Points, in no order, along strands that fork, close into loops and pass close to each other.
Two points are linked if the straight distance between their rows is under 59.6. Some points are linked to none.
lige: [ -1  44 -19   2   8 -11 -14  -8 -12   4  -7 -12 -21 -27   8  16 -50  16
 -34  10 -37  17 -11   1  17 -13 -30 -25   0  23  16  -9   8]
Goka: [  8  47 -19   5  10 -15   6   2 -13   9 -14 -17  -9 -33  10   3 -36  11
 -33   6 -32  18 -22   6  12 -13 -20 -30   1  15  14 -10  23]
nonip: [  0  35   2  -8   6 -23   3 -21  10   1 -14  -4  -2  -5  -5   5 -30  15
 -32   4 -22   6 -14 -17   4  -1  -3 -15  22  -1  16 -18  16]
fas: [-37  17 -14 -11  -4   4 -41 -17 -14  -6  -2  -8 -38 -12  -5  33 -49  31
 -16  17 -42  11   9   9  21 -23 -30 -17 -15  21  11  -9   1]
tuze: [ 22 -34   3  14  19  24  13 -12 -11   5  33  11   2   7  18  -5  27 -12
  -5 -20   1  -1  39 -15  -7   6  -4  23 -31 -16   3   5 -32]
riki: [ 18  -2  12  -5  -9  -4 -10  33  27  -5 -35 -10  36   0 -35 -21  41 -16
  34  17  31   0 -32  14 -16   0  18  20  32   3 -33   8   1]
vos: [-10  18  17 -13   1 -28   6  -5  50  -1 -20 -10  19   2 -16  -5 -24   6
 -20  -4 -17   0 -31 -10 -13   1   7 -10  46  -3  10  -7  36]
Potez: [ 34 -15 -22   4   2  23 -22  48  -6  -9  -8   0   4  18 -12   1  33 -23
  18  -3  36 -31 -22  23   6  -3  29   3  14  32 -26   0 -15]
rem: [  3   4  -1 -13   4  -8  14   6  -2   0 -20   8  14   1 -15  -5  17  -1
   9   0  19 -10 -29  -2 -10   1  23  -2  20  10 -22   2   2]
tatok: [ 18  -6  -9  -6   5  13   4  26 -12  -4 -17  10  12   5 -13  -5  32 -16
  18  -3  33 -24 -26   5  -1  -2  22   1  21  26 -28   1  -8]
Mez: [-31 -25  14 -14 -23   6 -26   2  20 -19 -20   2  10  10  -8  -6  -8   2
  43  30   1  -2 -14  31 -10 -23  22  17  21 -17 -13   2  12]
Bul: [ -5  48 -16 -20  23 -14 -17  -4 -17   3  -5 -13 -26 -12   1  11 -46  22
 -37  -2 -42   5 -20  -9  10 -16 -32 -32  19  17  14  -4   4]
goled: [ 18 -21  -6   9  25  17  17  -6 -16   5  30   4  -8 -12  19  -4  20  -7
 -17  -8 -10  -1  33  -8  -1   5  -5   9 -36  -2  11   7 -25]
Kefa: [ 12  -6  -4  20  -1   7  16  -5 -11   9  15   1  -5 -24  19  -2   3  -7
 -16   6  -9  10  27  -2   5   8  -2   2 -31  -6  17  -3  -3]
geku: [-27   6   1   4 -28  -5  -3  -9   7   2 -15   2  13 -10  -5   5 -19   5
   9  33 -12  17   1  15  -5  -2  11   1  -3  -3  10 -15  20]
Dep: [  5 -24   4  20 -17  20  18  -2   1   8  19   5  10   5   5 -11  29 -24
   7 -10  14   5  18   2 -14  14   7  31 -12 -28   0  12 -12]
Kesa: [-35 -14  27 -18 -12  -5 -20 -26   3 -14  27  18 -24  44  -7  24 -15  15
   6 -15  -2  -9  33 -34   6  11 -12   5  -4 -28  15  -9 -15]
duda: [-13  15   3  16 -31  -9   7   0   3   5 -18  -7  23 -22   1  -1 -12  -3
   1  28  -7  22  -2  16  -3   2   8   0  -6  -2   7 -10  19]
bip: [ 13  22  12   0   6 -26  34  16  15   7 -32 -21  35  -3 -12 -14  17  -3
 -10 -20   8  13 -36 -12 -16   2  13 -12  33  -2 -12   4  18]
ton: [-32   2  28  -7 -19 -11 -18 -18  20 -10  35  19 -16  39 -12  17 -17   7
  -1 -16   2 -11  34 -33   2  18  -7  15  -1 -23  18 -10 -11]
lipur: [ 16  -2   7 -20  14   0  14  -7 -10   8  21  29 -10  23 -14  15  12   5
 -10 -30  17 -28  22 -47   3  21  -5 -14   4  12  -4  -3 -22]
Mevez: [ 13  41  -5  16  -6 -21  13   0   2   6 -30 -18  15 -34   9  -8 -29   2
 -28  17 -20  27 -20  10   5  -7  -9 -26   2  13  10 -21  32]
vaka: [-28   1 -12   8  -9   9 -13 -13 -16   0   5  -2 -21 -12  17  10 -23  13
  -1  19 -18  14  25  13  20 -10 -15  -7 -29   5  17 -14  10]
neme: [-16   5 -26  -5   9   2 -10   6 -22   7  12 -14 -29 -20  10   4 -19   9
   5  11 -11  -3   1  32   6 -12  -7 -18 -32  14  -5  23  -2]
Nadig: [  1  28  10 -13   4 -11 -16 -20  34  -1 -29  -7   4 -11  -4   6 -56  21
 -37  12 -41   3 -26 -11   1 -26  -8 -21  51   4  17 -20  32]
dev: [ 16  27   5  -4  22 -26  29   9   0  11 -32 -20  20  -8  -5 -19  -4   7
 -25 -17   0  11 -39 -11  -8  -9   7 -30  30   2   2  -8  27]
Doko: [ 18  44   6  32  -4 -18  11 -15   3   8 -16 -21   9 -30  15 -10 -31  -1
 -38   6 -12  26  -3  -3  18   5  -6 -14  -2  13  21 -19  23]
nirev: [ -4 -44   2   2  -7  31  -8 -10  -2  -9  16  22  -9  51  14  -1  22 -11
  38 -16  31  -7  16  -8   1   6  -4  31   3 -23 -23  12 -24]
Kuz: [  2  34 -21 -22  25 -18  -2  -3 -17   4  -2   0 -23 -10  -2   7 -23  16
 -27  -9 -20   0 -12 -16  10  -1 -21 -27   5  11   8  -3   3]
Sokip: [-11   0   7 -27   3 -10   7  -5  20  -3 -22  11  19   6 -20   0   3  11
  14   4   2 -14 -32  -5 -17  -3  20  -3  34   4 -16   3  10]
totez: [-16 -17  -8   9  13  19 -14 -16 -20  -4  32  -7 -29  -6  29  10  -3   5
  -6   3 -22   8  39   5  19  -4 -31 -10 -45  -2  25   3  -8]
vef: [-12  -8  -8 -11   1   3   3 -10 -18   4   6   9 -18  -1   1   6   2   9
   4  -1   4  -3  11  -4   0   3   2   0 -10  -6   4  -4  -5]
gep: [  1  -4   7 -12 -10  -8 -16  19   3 -10 -30  -1  14 -16 -11  -7   8   1
  41  33   7  -2 -33  38  -7 -21  18   6  14   2 -17   0   6]
kofe: [ 20  14  -4  21   1  -8  21 -10  -5   6   4  -6  -1 -34  13  -8  -5 -11
 -31   4 -10  13  13  -9   6  10   3  -4 -18   0  23  -6   3]
zeg: [ -6 -30  -4 -26  28  15  -8   1 -26  -5  37   9 -22  30   0  17  17   8
  -3 -30  12 -32  33 -17  10   3 -20 -18 -17  28  -7  18 -31]
Vevab: [ 15  -9   9  16  -3   8  25  -6  11  11  28  14   9   2  -3  -4  23 -19
 -11 -25  13  -2  20 -19 -14  24  12  24  -7 -15   2  11 -17]
lera: [ -6  10  15 -10 -16 -18  12  23  23  -4 -35 -20  34 -18 -18 -12  20  -8
  20  23   2   9 -36  13 -22  -4   8   2  28   0 -17   4  19]
Dulot: [-20   7  11  20 -25  -2   9  -9  19   0  25   7   5  12  -4   4   0 -14
   1  -7   8   5  21  -5  -3  26   9  24  -7 -18  19  -4  -1]
Gutad: [  6 -11  -6 -25  22   6   3  -1 -24   0  26  19 -14  20  -6  16  14   5
  -9 -28  13 -30  19 -34   3   9 -11 -23  -7  27  -6   3 -25]
tirot: [ -6  18  16  -8  -3 -29  24  15  30   2 -26 -20  36  -8 -15 -11  15  -7
  -1  -6   0  10 -36  -8 -21   3  11  -4  33  -7  -4   3  21]
Fuv: [ 22  -9   7   3 -13   8  -8  30  14   0 -29  -2  32  14 -40 -16  46 -29
  30   5  40  -6 -24   7 -13   1  18  23  24   5 -37   8  -6]
Dosu: [ -4 -23  -9   1   3  13   2  -9 -17   3  12  15 -12   3  13  -3  14   3
  11  -5  10  -4  16   1   2  -3  -2  10 -20 -10  -1   7 -11]
filu: [ 28 -22  -4   6 -14  21 -29  37   1  -8 -25   8  16  30 -25 -11  37 -22
  42   5  46  -7 -20  22   0  -1  24  21  17   4 -25   0  -9]
poba: [-36   7   7  12 -28   1  -5 -12  15   0   5   4   7   9  -1   2 -16   2
   7  13  -6  10  15  -1  -3  14   9  13  -6 -11  16 -13  12]
tifop: [  8 -32   5  29  -2  28  14 -12   0   2  34   4   5   7  26  -4  21 -21
   2  -9   0   5  37  -7 -10   7  -4  28 -28 -28  11   7 -20]
kove: [-13 -29  -6 -15  15  18 -11  -6 -27  -4  24  13 -24  21  10   6  17  12
  12 -16  11 -17  22  -5   9  -2 -11   3 -16   7  -3  11 -21]
zogug: [-29 -10   8   0 -32   3 -14   0  10  -9 -20  -4  15  -3  -3  -3 -12   1
  32  38  -2  12  -8  32 -10 -15  15   8   5 -13  -7 -10  17]
Bak: [ -2 -28   3  -6 -15   9 -31  16  -4 -14 -17  10   0  25   4  -7  10   0
  47  17  23  -3 -15  34   2 -15  21  22  12 -14 -14   5  -8]
Pozi: [  4  18  -2  18 -22 -14  18  10  -4   2 -26 -14  23 -39   1  -4  -4  -9
  -2  27  -7  25 -12  18  -3  -4   2  -8 -12   3  -2  -8  20]
govu: [ -8 -27 -13  10  19  24 -10  -7 -20  -6  37 -15 -21  -2  36   2   7   6
   7   1 -20   4  32  12  13  -8 -25   1 -51  -4   5  20 -17]
Sila: [ 25  -9  10  -7   7   7  29  -1   2  12  26  26   5  25 -14  15  19 -11
 -10 -36  25 -29  24 -45 -10  29   7   1  10   7 -15   3 -25]
rel: [-14  14 -22   6  -8   3  -3  -4 -18   7  -5  -3 -11 -27   8   7 -27   8
  -2  28 -18  12   5  19  15 -14 -10 -15 -24  12  11 -11  16]
tibi: [-10  19  17 -18   2 -21  -8 -11  50  -4 -21  -4  11  -2 -13   3 -42  15
 -30  -3 -29  -7 -29 -18  -8  -8  -1 -16  53  -6  16  -8  34]
nub: [-11  19  15 -10  -1 -31  19   2  40  -3 -14  -7  25   3 -17  -3  -4   2
 -12 -12  -6  -2 -29 -14 -16   8  14  -2  37  -6   6  -2  23]
laf: [ -9  -5 -22  -4  22  11 -10   2 -22   8  24 -14 -29 -13  17  -1  -4  12
   2   4 -13  -8  17  26   6   0 -14 -15 -35  16  -7  30 -11]
mel: [ 34 -31 -24   8 -10  26 -37  50  -4 -11 -18   8   3  36  -9  -2  34 -16
  34  -2  40 -12 -19  32   8  -8  22  14   9  10 -18   1 -10]
Seza: [ -9 -22  11 -13 -18   4 -31  15  15 -15 -30   5  10   7 -13  -8   5   4
  48  30   8  -2 -26  36 -10 -22  26  16  23 -13 -15   1   4]
zuve: [  1 -34 -16   6  30  25  -7   0 -20  -6  35  -7 -16   7  31  -7  18   1
   5 -10  -9  -7  32  16   5  -7 -17  12 -46   4  -6  24 -28]
gulo: [ 19  -9   8   9   0   9  30  -1   7  16  23  21  14  13 -15   5  28 -18
 -10 -37  27 -18  20 -28 -17  28  11  21   2  -8 -13  11 -21]
Munod: [  3 -35  -9   6 -10  24 -22   8 -12 -13  -1  13  -9  32  16  -9  18  -9
  45  -1  25  -6  -7  21  11  -6   7  25   1 -10 -16  14 -13]
ner: [ 17  16   3  18   2 -16  26  -8   5   7   7  -2   2 -20   2  -6   2 -12
 -26  -9  -1  11   6 -18   0  22   8   2  -4  -3  13   0   2]
dad: [ 37  -5  12  19  19  -4  34 -10   4   9  23  13   1 -11   1  -5  18 -17
 -31 -29   1  -7  24 -29  -7  21   6  10 -14  -1   5   7 -24]
Rogaf: [ 18  30  -3  22   2 -11  10 -20  -4   6  -2  -9  -4 -30  15  -1 -20  -3
 -34   6 -12  15  14  -9  19  10  -8 -12 -18  10  26 -15  12]
Zusa: [-26  15  20   3 -16 -16   2  -9  31  -3  36  13   0  23 -15  11 -10  -3
  -3 -18  11 -14  19 -24  -2  24   3  30   1 -18  17 -10  -6]
gogu: [ 38  12  12  26  12 -17  38  -1   6  12   9  -7   7 -23   6 -17  14 -23
 -38 -32   2  10   4 -24  -9  20   6   3  -4  -5   5   6  -5]
Lunef: [-15  15 -24  -2   4  -1  -7   6 -15   5   3 -10 -19 -29   5   8 -28  13
   3  24 -16   7  -6  31   8 -12 -10 -19 -24  14  -2   4  10]
dozam: [-15 -33   6  -7  -8  19  -1 -13 -10  -1  21  20 -10  42   6   6  13   4
  25 -23  24 -15  21 -15  -2  11  -1  18   1 -23 -14   4 -20]
gono: [ 19 -53 -10  14   2  34 -14   2  -7 -12  13  19  -7  42  26  -9  26 -20
  37 -14  31  -6   8   6  14  -4  -5  30  -9 -12 -22  19 -24]
fusi: [-13  -2  -6   9  -1  10 -17 -20 -18  -3  19  -2 -26  -8  17  17 -10  12
 -11   6 -18   8  34   2  20  -3 -28  -7 -38   3  27  -9  -1]
dal: [ -6   9 -20 -19  15  -5   2  -7 -21   0   7   6 -23 -12  -1   7 -10  12
  -8   1 -10  -5   3  -6   7   0 -10 -14 -13   9   5   3   0]
sos: [ -2 -21 -14  -8  33  19  -9   4 -23   5  28 -10 -22   0  13  -2  12   3
  -5 -10  -3 -16  26  14   7   0 -14 -11 -35  21 -10  30 -25]
vun: [ 13   6  14  -5 -16 -16  -7  33  23  -6 -39 -25  36 -24 -24 -16  29  -5
  42  36  17   9 -34  25 -18 -14   9  11  27  -4 -28   3  12]
Fogag: [ 12  33   7  -7  20 -19  16   2   7  14 -32 -20   9  -4  -5 -13 -23  18
 -32  -7 -18  11 -44  -3  -4 -17  -5 -30  36  -1  15 -18  33]
Gilez: [  6   8   2   3 -19 -12   3  23  -7  -4 -25 -11  20 -35  -8  -7   4  -3
  24  38  -2  13 -27  35  -9 -17   8  -8  -1  -1 -16  -2  12]
vima: [-28 -31  19 -16  -4   4 -10 -21  -8 -10  26  22 -26  46   0  18   4  16
  15 -24  11  -9  34 -29   4  12 -12   5  -6 -18   4  -2 -20]
Luv: [  1  34   1 -10  10 -18  -1 -13   7   0 -26 -12   1 -11   1   2 -41  17
 -34   7 -31   8 -29  -7  -1 -15  -9 -24  33   2  14 -22  28]

A piece is two or more points that can be reached from each other along the links. Count, over all rows, the pieces, the separate loops (a circle has one, a figure eight two, a Y none), the forks (points with three links) and the tips (points with one).
pieces -> 4
loops -> 6
forks -> 6
tips -> 2

A fork is a point with three links, a tip a point with one. Leave the first point through the second and follow the links. Name the first fork or tip that comes.
kove / Dosu -> kofe
vun / riki -> Sokip
Fuv / riki -> tirot
Bak / Munod -> geku
ton / Kesa -> Seza
Kuz / dal -> Vevab

Name the points in between on the shortest way along the links from the first point to the second, in order.
tirot / mel -> lera, vun, riki, Fuv, filu
tibi / vun -> vos, nub, tirot, lera
Sila / lige -> lipur, Gutad, zeg, kove, Dosu, vef, dal, Kuz, Bul
Munod / ton -> gono, nirev, dozam, vima, Kesa
Mez / Kesa -> zogug, geku, poba, Dulot, Zusa, ton
